A landscape with many valleys, sampled at points; each row gives a point and its height.
A ball rolls from a point to whichever of its 2 nearest points has the largest drop for the distance, and stops where none of them is lower. Distance is the straight distance between rows; heights are no part of it.
Vob: [148 103 135 167 117 192 130 108 100  91 147 106  96  84 107 114 174 166
 125 136  58]  height 310
muka: [116 101 143 110 119 157 137 120  88  12 137  90 136 141 103 113 145 146
 126 128 147]  height 528
liki: [146 138 145 137 120  69 165 117 158 159  91  94 154 142 134 120 109 116
 127 132 125]  height 322
mupub: [ 80 114 114 144 165 173 121 150 118 164  95 106  90  40 145 141 151 135
 110 123  42]  height 275
Miki: [ 80 135  61 125 140 133 147 138 172 179 112 100 161 126 178 157 163 102
 111  86 110]  height 154
kub: [136 105 182 175 131 181 121 143  74  70 141 114 140 163  85 135 135 129
 119 120 158]  height 328
kufas: [167 135 175  76 101 116 124  90 159 131  96 121 147 220  81  88 113 103
 137 189 122]  height 203
kave: [134 134 169 140 130 162 124 121  91  72 145 132 144 113 153 142 124 116
 108 157 103]  height 249
Mokor: [134 140 116 124 103 166 148 105 134 134 157 189 133 172 115 123 155  89
 136 101 147]  height 418
kuzu: [150 136  98 169  85 152 169 149 155 126 130 105 157 101 146 109 110 135
 130 133 105]  height 401
movi: [118 100 133 161 104 171 146 118  91  86 160 155 115 141  97 117 165 109
 139 155 127]  height 472
kuz: [138  76 115 120 124 147  80 140  94  63 146 134 111  88 105 126 135 120
 147 113 104]  height 509
bif: [157  90 121 122 105 199 113 140 105  62 131 159  96  99 112 112 171  98
 143 126  70]  height 498
Sune: [124 147 118 117  99 138 140 118 151 152 131 132 185  44 116 100 123 134
 169 144 132]  height 395
von: [ 95 146  40 112 135 153 140 129 128 174 102  95 134 129 177 142 145 122
 107 147 140]  height 207
mar: [134 111 126 149 108 143  72 123  64  52 150 100 113 141  99 187 152 174
 142 119 168]  height 419
vigur: [106  84 172 122 134 140 163 114 147  78 133 155 136 133 134 131 152  90
 127  96 101]  height 480
mamif: [138 127 137 140 119 118 182  88  79 112 147 155 111 122 128 167 189 113
 138 130 126]  height 560
liguf: [ 97 145  91 140 142 121 126  91 160 120 156 153 134 147 171 155 151 117
 101 151 123]  height 269
difa: [144 168 103  46 157  81 137 136 157 174  88 159 116 121 102 139  63 142
 130 138 137]  height 632
mivel: [ 91 120  92 137 146 121 147 110  93 148 108  82 132 116 134 143 101 133
 132 158 156]  height 132
kezo: [133 134 127 116 111 109  80 111 161 184  93 158 147 124 113  80 131  90
 158 162 153]  height 515
sepog: [ 80 152  96  81 182  89 114 139 161 157 103 138 132 117 193 156 151 107
 125 116 135]  height 611
gobez: [108 145  98  91 173  75 142 147 199 164  79 156 118 102 119  92  81 146
 109 148 135]  height 644
rur: [124 124 154 151 117 144 109 137  92 116 137  98 124 103 181 147  96 146
  99 130 108]  height 208
penas: [127 146  87 115 173  96 112 149 141 135 157 145 120 170 144 123  86 118
  92 128 132]  height 473
baga: [108 153 136 152 133 144 142  98 134 191 104 129 120 136 140 125 119 123
  93 143 146]  height 227
Fiv: [131  95 148 147  92 135 153 108 111  56 138  59 169 138 110 114 141 136
 155 130 151]  height 537
tusu: [121 116 110 144 114  93  96 146 161 140 181 111 131 128 135 104  93 170
 109 105 143]  height 350
Teso: [129 117 136 135 142 133 132 112  81 122 136  99 145 147  92 124  82 163
 150 125 191]  height 396
Tam: [171 157  99 114  89 122 140 117 123 115 154 140 168 109 119 121 102 144
 144 128 170]  height 361
budi: [131 163 177  85 120 160 139 105 107  99 149 167 184 111 156 115 120 104
 125 170 126]  height 285
buf: [180 131 193 149 107  75  80 142 133 126 161 113 125 176  94 124  83 196
 146 130 132]  height 353
Fam: [172 112 150 162  93 119 132 152 112 126 113 105 120  97 137 149 110 104
 176 105 127]  height 246
govo: [100  63 119 138 124 149 118  87 123 103 116 109  69 112 131 122 183 114
 121 102  74]  height 271
Mup: [158 155 172 100  66 143 101 128 127 121 119 143 114 117 151 102  94 155
 118 141 164]  height 346
taz: [154 114 116 106 127 127  92 116 110 130 133  96 134 181  50 100  66 173
 152 160 180]  height 377
Dife: [138 118 156 160  60 147  76 119  96  97 179 130 130 160 124 119 164 141
 128 135 166]  height 393
komuf: [104 140 153 129  90 103 153 116 147 103 136 176 102 115 154 111 152 138
 141 154 148]  height 505
lubu: [127  69 134 127 154 151  94 115  87  29 131  89 108  95  83 122 156 152
 125 120 110]  height 519
per: [114 161 101 106 132 132 147 118 192 137 119 144 208  60 140 147 128 134
 141 140 128]  height 411
mive: [156 166 134  86 110 127 148  94  94 142 144 149 131 128 105 122  99 146
 128 169 156]  height 338
vuma: [118  97 189 136  90 138 140 131 109  72 162  95 180 130 108  82 129 173
 148 168 130]  height 546
ton: [141  92 118 175 150 175 131  96  90 138 139 132 102  76 109 134 201 137
 139 139  24]  height 332
zoki: [171 127 121 127 119  66 123 128 120 114 109  75 121 162 125 132  90 126
 131  98 166]  height 360
mokis: [129 142 103 111 143  94 134  89 159 127 143 188 141 134 144 153 149  81
 140 176 106]  height 234
seli: [114  88 175 176 131 168  88 151  58  88 126 130  80 140  76 139 143 141
 151 139 157]  height 303
mubob: [144 130 182 139 127 126 133 143  87 117 128 136 118 140  90  96  97 151
 154  88 193]  height 416
vobeg: [ 99 142 106  99 163 177 156 125 194 151 108 209 129  94 146 201 156 144
 125 110 113]  height 513
Napor: [118 146 132 102 146 151 144  89  95 134 149 160 144  84 135 125 142 127
 121 164 132]  height 311
Fili: [140 161 109  87 130 101 127  90 225 154  94 151 170 150 121 172 155 100
 137 144 130]  height 586
Mida: [127 113 172 145 111 101 108 135  69 107 147  99 110 150  93 169  84 213
 167 175 163]  height 514
kana: [132  96  76  92 159 146 105 114 154 115  91 115 101  70 139 183 198 117
 121  62  36]  height 363
suko: [121 120 147 132 142 103 151  93  77 124 150 132 107 151 153 164 125 120
 119 137 126]  height 547
doni: [158 124 154 163  77 201 159 119 119  96 158 136  98  98  93 102 217 144
 107 139  77]  height 284
moz: [162 151 180  81 110 132 125 116 151 177 132 140 173 189  96 108 122  94
 177 183 115]  height 157
Pitu: [117 129  85  81 160  95 170 110 139 172  92  91 130 124 121 140 104 127
 154 168 136]  height 186
lut: [111 145 125 121 128 186 153 131 161 134  95 204 118 106 131 131 151 121
 116 113 113]  height 495
zuli: [157 114 180 104 122  95 130 141 104 161 102 114 135 145  84 104  95 132
 184 115 164]  height 437
Dad: [124 148  51 130 183  93 116 202 138 152 155 138 143 145 161 144 106 118
 121 118  98]  height 490
zopi: [165 140 104 127 137  45 106 151 144 186 138 101 142 149 126 131  98 114
 150 126  99]  height 337
rez: [106 121 140 139 140 150 156  91 126  75  91 145  87 106 116 104 206 106
  90 123 106]  height 181
vafe: [113  82 155 110 149 118 132 140 107 147 121 126 141 110 163 135  90 116
 172 115 103]  height 430
Bera: [135 147 156 110 126 137 103 133 156 109 101 197 141 121 141 112 132  66
 127 122 144]  height 177
Pored: [161 127 140 182 137 146 148 161 114  68 156 167 130 113 108 103 128 109
 106 100  91]  height 169
mog: [135 136  67 136 149 135 166 117 134 106 125 198  69 123 115 165 132 103
 126 122 127]  height 516
muz: [107 118  76 135 144 143 120  94 148 132 149 145 131 118 159 185 188  76
 117 123  79]  height 304
Rezib: [124  93 127 119 142 104 109 110  86  85 146 151 135 100 126 128 162  84
 164 127 121]  height 520
koz: [114 119 102 133 132 112 168 103 125 141 100 119  92 107 149 162 161  99
 154 102 155]  height 590
Lamu: [ 98 105  99 150 129 112  96 138 124 192 146  96 114 176 152 107  96 179
 107 109 137]  height 321
dogi: [158 144 201 115  93 140 190 133 161 107 124 144 139 153 113  81  93 154
 132 130 134]  height 405
bom: [ 88 164  88  71 178 111 183 169 134 170  94  94 147 157 172 133 103 137
  77 149  97]  height 351
zamip: [107 106 154 124 119 121 162  68 152 103 148 132 133 185 132 112 130 103
 135 153 150]  height 439
somef: [117 136  95  91 137 141 131  92 135 104 106 119 172  98 128 123 139  94
 131  93 152]  height 542
fiva: [136 161 150  95 140  75  84 125 154 188 105 135 142 111 121 104  95 112
 123 144 138]  height 530
raru: [137 111 115 117 120 193 157 127 100  50 134 151 144 117  98 110 166  89
 126 123 126]  height 485
sor: [ 97 114 101 112 168 155 151 135 148 123  85 145 153  58 134 156 150 111
 153  83 108]  height 578
mapu: [ 95  92 128 154 108 137 116  90 149  80 140 144  90 124 123 106 219  98
 103 100 115]  height 232
vun: [110  83 193 141 139 164  92 125 105  89 168 153 143 158 134 112 132  96
 140 115 138]  height 293
mig: [112 107  88 160 130 168 115 101 101 110 149 111 127 146 109 142 151 109
 120 129 142]  height 458
Futip: [130 117 149  63 131 169 107 122 137 126 103 180 125 130 127 134  95  89
 167 125 153]  height 116
duv: [104 104 108 146 132 131  70 118  91  59 165 121  83 141 107 160 138 157
  83 112 168]  height 433
nal: [158 133 162 155 124 150 153 142  95  91 158 145 147 190 107 118 109 116
 134 108 145]  height 355
digor: [124  73 101 126 138 105 147 116 120  92 136 169 100  89 104 111 188 116
 135  57 122]  height 517
nizet: [ 84  78  74 118 148 156 114 111  99 124 113  92  80 108 143 154 159 105
 114 100 116]  height 306
fot: [179 144  98  74 116 105 122 109 114 154 128 108 132 150  77 132  83 153
 150 170 153]  height 359
Tik: [115 132  68 112 185 102 131 179 169 173 146 147 169 101 169 176 121 112
 153 123  84]  height 500
Buzin: [130 138 133 157  86 188 128 113 129 128 112 151 157  59 124  96 166 111
 124 116 133]  height 214
Pode: [118  98  74 168 121 150 160 105 118 108 163  94 110 114 132 142 146 170
  95 122  67]  height 421
lofo: [119  93 154 152 128 147 181 131 117 134 121 101  88  83 134 146 133 151
 124  90  79]  height 420
gak: [114 169 102 104 144 131 166 139 152 145 113 111 118 147 193 159 111 128
  62 128 105]  height 317
Vanaz: [136 175 129 136 156 122 182 120 143 112 122 129 137 110 153 151 113 130
  67 104  98]  height 274
fon: [121 124  80 142 104 157 153 155 184 140  98 113 169 109 162 148 106  94
 133 129 101]  height 382
fudi: [150 156 167 185 125 180 158 114 114  89 126 139  88 104 114 112 206 121
  75 119  87]  height 243
tamag: [118 136 124 168 106 139 120 113 119 163 113 136 129  68 144  92 123 138
 103 132 152]  height 158
zopim: [122 122 137 164 116 128  91 137 113  84 145 118  93  70 145 130 141 150
  94 134 111]  height 251
Kegu: [151 158  66 115 127 107 111 133 199 170 100 137 181 124 123 163 138 107
 151 116 154]  height 576
dimu: [ 94 123  76 138 170 144 103 200  84 134  95  64  82  70 158 119 164 147
  99 123  74]  height 318
nazaz: [120 143 142 216 128 120 117 119 106 101 155 111 139 158 126 112 152 121
  80  95 140]  height 174
limi: [131 109 185 131  93 139 114 114  90 122 132 116  88 137 131 143 106 178
 167 166 169]  height 502
Fupi: [112 106 166 172  64 180  86 137  94  49 151 116  86 137 109 122 196 160
 144 143 166]  height 409
tem: [160 134 115 133 100 140 117 132 180 195 130 140 180 174 121 125  95 113
 169 113 118]  height 386
zod: [124  73 122 126 172 126 161 116 134  98 112 145 103  94  89 126 206 105
 159  83  64]  height 506
mimu: [117 100 128 129 177 168 121 130  80 115 103 103 106  46  96 120 153 140
 127 124  60]  height 238
gez: [146 104 177 171 105 143 108 164  73  84 115 119  97 107 116 147 140 109
 172 127 143]  height 279
Kitad: [169 159 178  89 102 134 156 129 127 151 137 139 144 191  65  76 113 152
 132 164 166]  height 452
Velu: [114 139 118  64 133 127  98 120 194 173  84 105 133 142 153 117  70 129
 115 144 125]  height 270
mora: [156 152 125 151 123  94 105 144  96 177 164 134 114 143 155 159  99 152
 127 101 125]  height 291
zom: [141 110 135 137  95 129 148 103 183 134 113 138 146 204 119 104 126  92
 160 131 147]  height 417
puvo: [138 120  93 150 143  80 127 146 106  97 127  89 118 158 156 166  79 115
 107 115 135]  height 329
Badu: [142 151 160 135 152  62 130 118  93 119 135  99 114 154 105 131  87 179
 113 171 156]  height 504
darip: [122 107 143 148 144 141 159 128 119 114 130 167 120 118  97 110 147 100
 144 136 163]  height 487
Ruge: [130 150 115  52 154 102 147 111 208 208  83 158 150  92  83 135  88 159
 153 144 138]  height 642
kir: [142 108  82 191 105 195 153 111 106 122 129  98 111 126 115 148 168 138
 110  91 106]  height 440
dod: [ 97  95 170 166 145 137 102 115 136 135 121 129 145 151 134  99 144  78
 128 101 133]  height 326
nupo: [142 164 157 153 100  61 131 128 120 133 136 151  88 104 143 123 128 133
 128 160 168]  height 521
rit: [160 161 112 119 122 113 120 146 138 181 127 169 123 115 167 171 109 108
 150 101 126]  height 252
tufed: [134 158 111 151 146 107 167 146 195 173  84 106 180 142 143 152 105 102
 141 112 102]  height 356
tivud: [137 157  98 137 111 120 111 125 118 160 120  85 165 107 183 123 113 119
 102  93 130]  height 76
Malaz: [163 158 185 140 102  95 137 131 122 155 115 140 130 152  99 104 122 119
 166 208 153]  height 316
redop: [139 152  99 147 159 142  95 129  92 113 155 167 121 150 133 122  89 114
  86 125 160]  height 455
Vubo: [125 102 125 137 100  99 148 108 153 121 144 108 140 125 142 108 121 147
 139  88 136]  height 374
putis: [ 97  91  78 179 154 154 135 152  98 112 149  84  74 120 116 127 150 191
  57 130  80]  height 400
Dun: [183 188 186 129  98  90 130 129 110 118 145 144 123 188  64  97 122 155
 121 148 189]  height 467
vivov: [106 141  98 148 126 123 100 155 110 138 136  78 118  99 200 136 142 134
  78 113 103]  height 149
Dafi: [ 73 140   4  98 135 133 159 192 128 159  82  93 127 138 183 139 156 137
  94 124 116]  height 248
vuz: [185 168 130  81  95 106  87 109 144 185  93 134 132 159  60 100 121 100
 119 164 135]  height 391
dafak: [161 174 122 139 122 140 180 126 135  82 143 171 152  93 124 131 149 107
 103  95 107]  height 223
bufif: [112 133  58 192 179 155 176 169 157 183 103 118 137 113 139 158 149 106
 113 104  92]  height 247
kaz: [165 173 175 160 157  95 147 109  74 129 138 134 137 167  84 113 121 148
 108 158 167]  height 486
Fabo: [148 159  97 127 116 137 106 122  99 108 162 200 112 140 118 112 139  93
 125 129 176]  height 438
Ruvu: [142 173 174  71 151  92 154 115 201 171  65 138 142 136 125 132 106 124
 126 125 127]  height 608
Sav: [135 175 104 117 175  80 117 120 157 143 130 149 171 125 142 137 113  69
 117 177 129]  height 188
Dav: [123 131  96 122 130 125 128 111 119 161 101 143 146 102 123 162 134  90
 186 130 164]  height 577
Goges: [121 161 165 167  89 153  71 164  87  43 162 115 117 135 102 158 157 167
 140 150 161]  height 407
nis: [157 121 174  91 129  58 153 105 165 182  73  97 122 147  92 118 110 116
 167 146 115]  height 281
zabu: [187 147 155 153 136  76 100 122 101 178 159  85 124 176 114 144  95 163
 150 127 142]  height 325
tev: [162 138 147 134  59 144  93 133 135 102 164 156 143 161 141  88 130 109
 136 117 162]  height 375
siru: [110 158  95  90 124  87 107 190 156 188 110  92 107 171 157  91  73 176
  90 128 133]  height 406
Zes: [119  77 179 116 131 151 140 117 122  78 152 150 107 121  99 110 196 100
 162  91  74]  height 494
boki: [139 106 174 155  88 154 196 142 132  88 151 157 120 166 114  95 126 144
 127 115 137]  height 381
ran: [115 106 142 140 110 138 151 110 142 125 143 126 149  70 155 141 159 140
 136 100  99]  height 399
nitag: [ 82 103 125 120 133 143  92 114 110  75 138 146  62 136 144 127 106 150
  82 132 163]  height 451
fizes: [116  96  62 164 120 135 115 151 127 140 178 130 123 116 143 118 103 162
 127 107 104]  height 371
zubo: [155 141 167  95  78 169 127 110 108 144 126 122 139 199 108 114 129 106
 178 183 159]  height 107
vis: [113 123 134 109 108 108 102  95 132 138 139 160 136 139 107  67 143 128
 162 158 189]  height 501
lupub: [141 113 153  93 143 112 122 116 118 170 123  90 156 142 142 131  66 129
 145 132 123]  height 448
miba: [112 102  81 124 149 155 128 126 135 139  79  98  64  90 139 161 194 114
  96  59  84]  height 340
balo: [134 117 132  78 125  70 101 119 194 159 110  99 107 175 126 101  66 151
 104 137 119]  height 308
kot: [ 72 107 153 117 140 120 119 105 172 154 128 152 130 124 142 100 147  98
 125  90 157]  height 357
lufas: [157 175 131 107 126 110 121 170 160 196  75 110 110 178 136 115  53 142
  78 127 115]  height 435
Gupod: [ 94 116  73 114 140 166 116 111 194 141 113 121  97  75 153 157 203 136
 103  87  14]  height 384
goni: [130 109 154 155 156 124 143 129  70 103 135 111 144  49 119 137 144 128
 134 153  79]  height 206
repup: [112 140  83  96 170 120 131 174 151 148  73 122 136  49 171 161 128 114
 122 105  97]  height 589
meb: [110  86  96 178 172 130  68 141  88 139 155 126 101 118 145 119 151 111
  86  90 112]  height 607
bemir: [125 124 132 187  96  98 114 136 115 118 136 138  92 143 137 115 131 132
 103  87 161]  height 233
Nurev: [ 73 132  94  73 174 110 103 133 126 142  84  99 109  56 188 153 144 110
 101 103 122]  height 598
Lifo: [111 129 129 142 145  89 118 141  93 103 158 105  76 147 141 169 100 176
 103 175 132]  height 518
Nor: [131 133 174 131 138 143  86 144 105 105 155 173 145 136 136 100  72 139
 135 147 140]  height 290
sis: [101  79 117 107 147 119 174 124 123  99 140 127  74 116 147 145 128 165
  99 102  90]  height 441
lodog: [101  95  98 151 150 146 124 150 131 134 101  92 149  83 144 124 130  99
 128  73 107]  height 588
sel: [107 130 102  64 115 121 134 105 179 148  84 139 137 126 128 144  97 132
 159 150 152]  height 230
Gup: [117 119 208 113  99 173 145 143  96  85 176 139 120 181 119  94 166 131
 141 152 171]  height 463
Pagus: [147 158 164  52 136  96 146  87 206 164  92 150 173 124 116 154 134 117
 157 178 128]  height 596
zim: [149 122 143 184 114 121  90 152 124 127 169 120 138 180 101 138  80 173
 139 125 137]  height 373
Nenif: [158 129 139 156  87 153 105 134 126 112 149 146  86 113 160 136 147 125
 116 108 124]  height 278
pasob: [ 70  90 100 114 146 138 124  87 136 126 138 126 113 111 146 115 159 114
 102  84 139]  height 336
gubov: [112 112 136 189 159 142 115 127  59  99 146  82 142  90  94 127 153 141
 125 156 130]  height 166
nisad: [112 129  87 114 162 119 143 131 148 102 100 172 106  96 126 130 128 100
 140 139 149]  height 503
tor: [126 123 161  83 107 164 156 102 128 138 116 158 106 174 124 128 103 118
 167 168 168]  height 46
dase: [155 139 149 146 105 164 146 144 131 154 122 140 131 127 151 150  87 111
 168  81 127]  height 205
Baruz: [126 106 135  97 113 100 131  98 106 141 169 100 129 152 116 126 107 169
 133 101 171]  height 398
keraz: [131 203 125  64 163  69 157 129 176 194  82 128 124 119 120 145 115 143
 107 163 118]  height 621
Dimub: [137 124 165 110 135 120  97 120 134 121 161 202 131 162 156 112 128  73
 152 155 144]  height 226
fipo: [172 143 160 142  87  91 106 147 114 165 101 116 118 121 146 135 105 102
 180 172 135]  height 283
suvun: [125 124 111 130 163 123 179 118 138 162  90 149 164  99 113 184 135 117
 166 101 125]  height 567
zabe: [143 146 205 113 107 129  62 140 125 102 139 124 126 149 120  91  72 175
 115 156 156]  height 319
zov: [123 158 146 181 115  75  69 150  80 140 146  75 108 141  99 183  95 189
 143 159 170]  height 507
Sur: [112 130  99 116 156  91 133 137  84 139 160  97 107 161 191 172 125 152
 101 145 107]  height 532
Fos: [145 160 142 163 108 148 127 141 120 122 113 136 135 140 107 103 119  95
 136 204 151]  height 342
gon: [101 105  98  98 120 132 141 110 134 110 132 153  68 140 162 148 107 148
 111 139 133]  height 459
baz: [ 68 127  34 129 142 124 128 200 116 141  95  92 101  90 171 115 181 135
  83 111 112]  height 286
tibad: [132  76 115 160 101 138 115 135 108 145 176 121  95 123 134 163 122 170
 149  83 123]  height 389
golur: [173 109 184  76  98  83 149  97 169 140 119 113 129 185  72  88 125 130
 167 145 133]  height 242
Zis: [124 147 104  98 162 124 165  87 175 138  69 131 190 114 106 150 134  99
 157 115 171]  height 554
kavar: [124 187  80 110 139 113 109 132 182 192  93 135 171 105 168 138 128 115
 112 142 145]  height 566
rozek: [132 121 177 159 107 169 160 142 137  68 163 130 174 119 116  81 164 114
 135 136  97]  height 568
Viru: [100 140  89 117 156  99 141 182 125 172 111  86 120 135 164 108 104 158
 100 137 126]  height 380
putub: [138 128 138 106 140  94  71 150 117 164 108  49 132 160 139 120  49 162
 123 146 129]  height 466
zav: [112 130 103 180 158 147 144 127  86 125 136  84 172 104 127 136 108 131
 106 160 116]  height 185
pone: [122 103  89 140 142 163 154 101 121 122 147 124  98 110 132 168 210 105
 154 133  45]  height 331
sov: [150 127 125 136 132 155 164 141 161 143 100 148 135 146 160 169 115  90
 121  57 116]  height 250
Nelig: [107 151 120  98 171  86 155 161 186 193  91  94 170 135 175 147 114 131
 129  92 113]  height 383
fupuf: [145 145 144 104  87 127 126 120 108 112 156 151 125 173 106  67 171 145
 152 181 200]  height 491
Puzik: [118 125 160  88 151  94 140 138 169 170 113 132 137 119 167 145  92 134
 149  78  95]  height 408
beda: [156 133 106 110 130 100 123 130 162 232 114 119 152 165  89 119  83 113
 146 130 104]  height 364
doruk: [139 143 189 139  92 106 162 124 126  82 171 117 180 141 132 102 147 145
 117 132 124]  height 557
laga: [175 159 121 107  89  92  75 116 164 153 104  97 125 154  68  72  75 148
  98 169 136]  height 366
beg: [106 169  64 106 178 122 123 119 139 155 115 129 185  94 128 123 124 113
 121 110 162]  height 553
Zifu: [139 129 138 204 149 156  89 153  89  98 170 141 150 113 109 107 137 131
  98 111 131]  height 109
Tosub: [111 142 220 122 111 181 110 168  88  57 181 158 115 160  89 103 171 155
 116 106 168]  height 450
zusod: [123 126 121 155 115  50  66 164 102 128 161  67 124 115 134 130  98 181
 133 156 156]  height 493
dalut: [168 149 134 103  68 140 141 126 173 131 137 168 145 186 120  84 146  89
 148 126 173]  height 397
godas: [ 94 119  58  94 160  99 137 117 131 137 162 159 153 107 149 182 130 117
 155 138  96]  height 512
Ribi: [139 155 168 175  92 137  83 155 102  85 179 143 136 163  90 152 119 195
 143 125 182]  height 392
nizig: [187 135 109 141  96  73 135 142 137 182 124 118 129 158 120 142  93 112
 194 151 128]  height 312
Totev: [100 122  91 110 148 177 160 149 130 120 124 120 110 108 174 153 118 128
  73 138  68]  height 352
luma: [105  99 155 102 168 123 178  98 156 117 110 151 151 176 118 143 128  87
 134 110 133]  height 461
Lifus: [170 172  96  90  80 129 117 109 156 151 120 131 197  94 114 120 101 132
 160 164 125]  height 379
Tusip: [171 143 123  86 109  67 101 150 179 160 126  96 107 171  82  99  64 158
  76 150  80]  height 339
natip: [114 109 153 115  91 219 168 128 142 114 125 185 133 120 136 114 175 118
 146 124 132]  height 511
zaku: [120 120 204 143 132 154 148 160  67  80 164 148 136 120  84  80 146 168
 138  96 186]  height 436
laz: [138 119 131 103 142 146 117 115 124 100 138 162 156 100 132 125 174  69
 151  65 128]  height 531
fod: [ 97 106  83 171 129 143 142 138 180 190  90 126 154 110 130 168 170 107
 150 103 115]  height 204
tufet: [106 103 122 111 136  81  72 159  96 158 153  76 114 133 150 151  66 173
 163 148 125]  height 482
nup: [ 82 119 129 171 129 139 121 131 155 189 147 135 112 156 153  95 110 151
  73 143 136]  height 282
mide: [100 101 161 154  86 132 120 115 116  91 128 149  69 141 143 126 140 148
 139 164 142]  height 489
kevap: [137 131 122 160 148 128 138 131 125  96 102 124 132 146 151 141 108  81
 113  89 125]  height 292
luz: [134 130 208 106 141 135  78 157 115 101 171 171 128 160 124  78 119  98
 144 149 163]  height 261
dobik: [147 148 191 139 119 115 150 118 150 152 123 123 139 181 103  86  87 150
 119 154 117]  height 429
Kevi: [110 110 100 163 170 138 123 188  80  97 113  49  97 109 152 144 118 147
  72 105  83]  height 348
sefu: [104 120 117 188 178 144  81 172  95  87 137  78 109 123 123 128 119 174
  43 121  98]  height 376
bube: [118  89  81 158 156 132  89 143 117  90 141  88 137 114 134 125 147  79
 112  86  92]  height 597
mopa: [119 150 163 106 107 147 167  94 100  97 160 158 143 148 126 102 178 116
 132 167 170]  height 477
pif: [104 129 109 108 104 156 152 110 190 128 130 182 111 119 172 143 107 141
 109 111 114]  height 478
dak: [171 161 168  91 146  97 138 137  93 164  92 139 132  97 109 127  80 136
 161 127 151]  height 456

Call two points neighbours if one is among the 2 nearest of the other. Go from one point of each pair to the other, from neighbour to neighbour, staying as low as possible. Name the highest point that can't be avoided.
mide and fipo -> Mida
Miki and gubov -> dimu
Sav and dase -> zoki
Sav and tor -> kot
Zifu and rur -> Nenif
gubov and mivel -> zav
Sav and rez -> ton
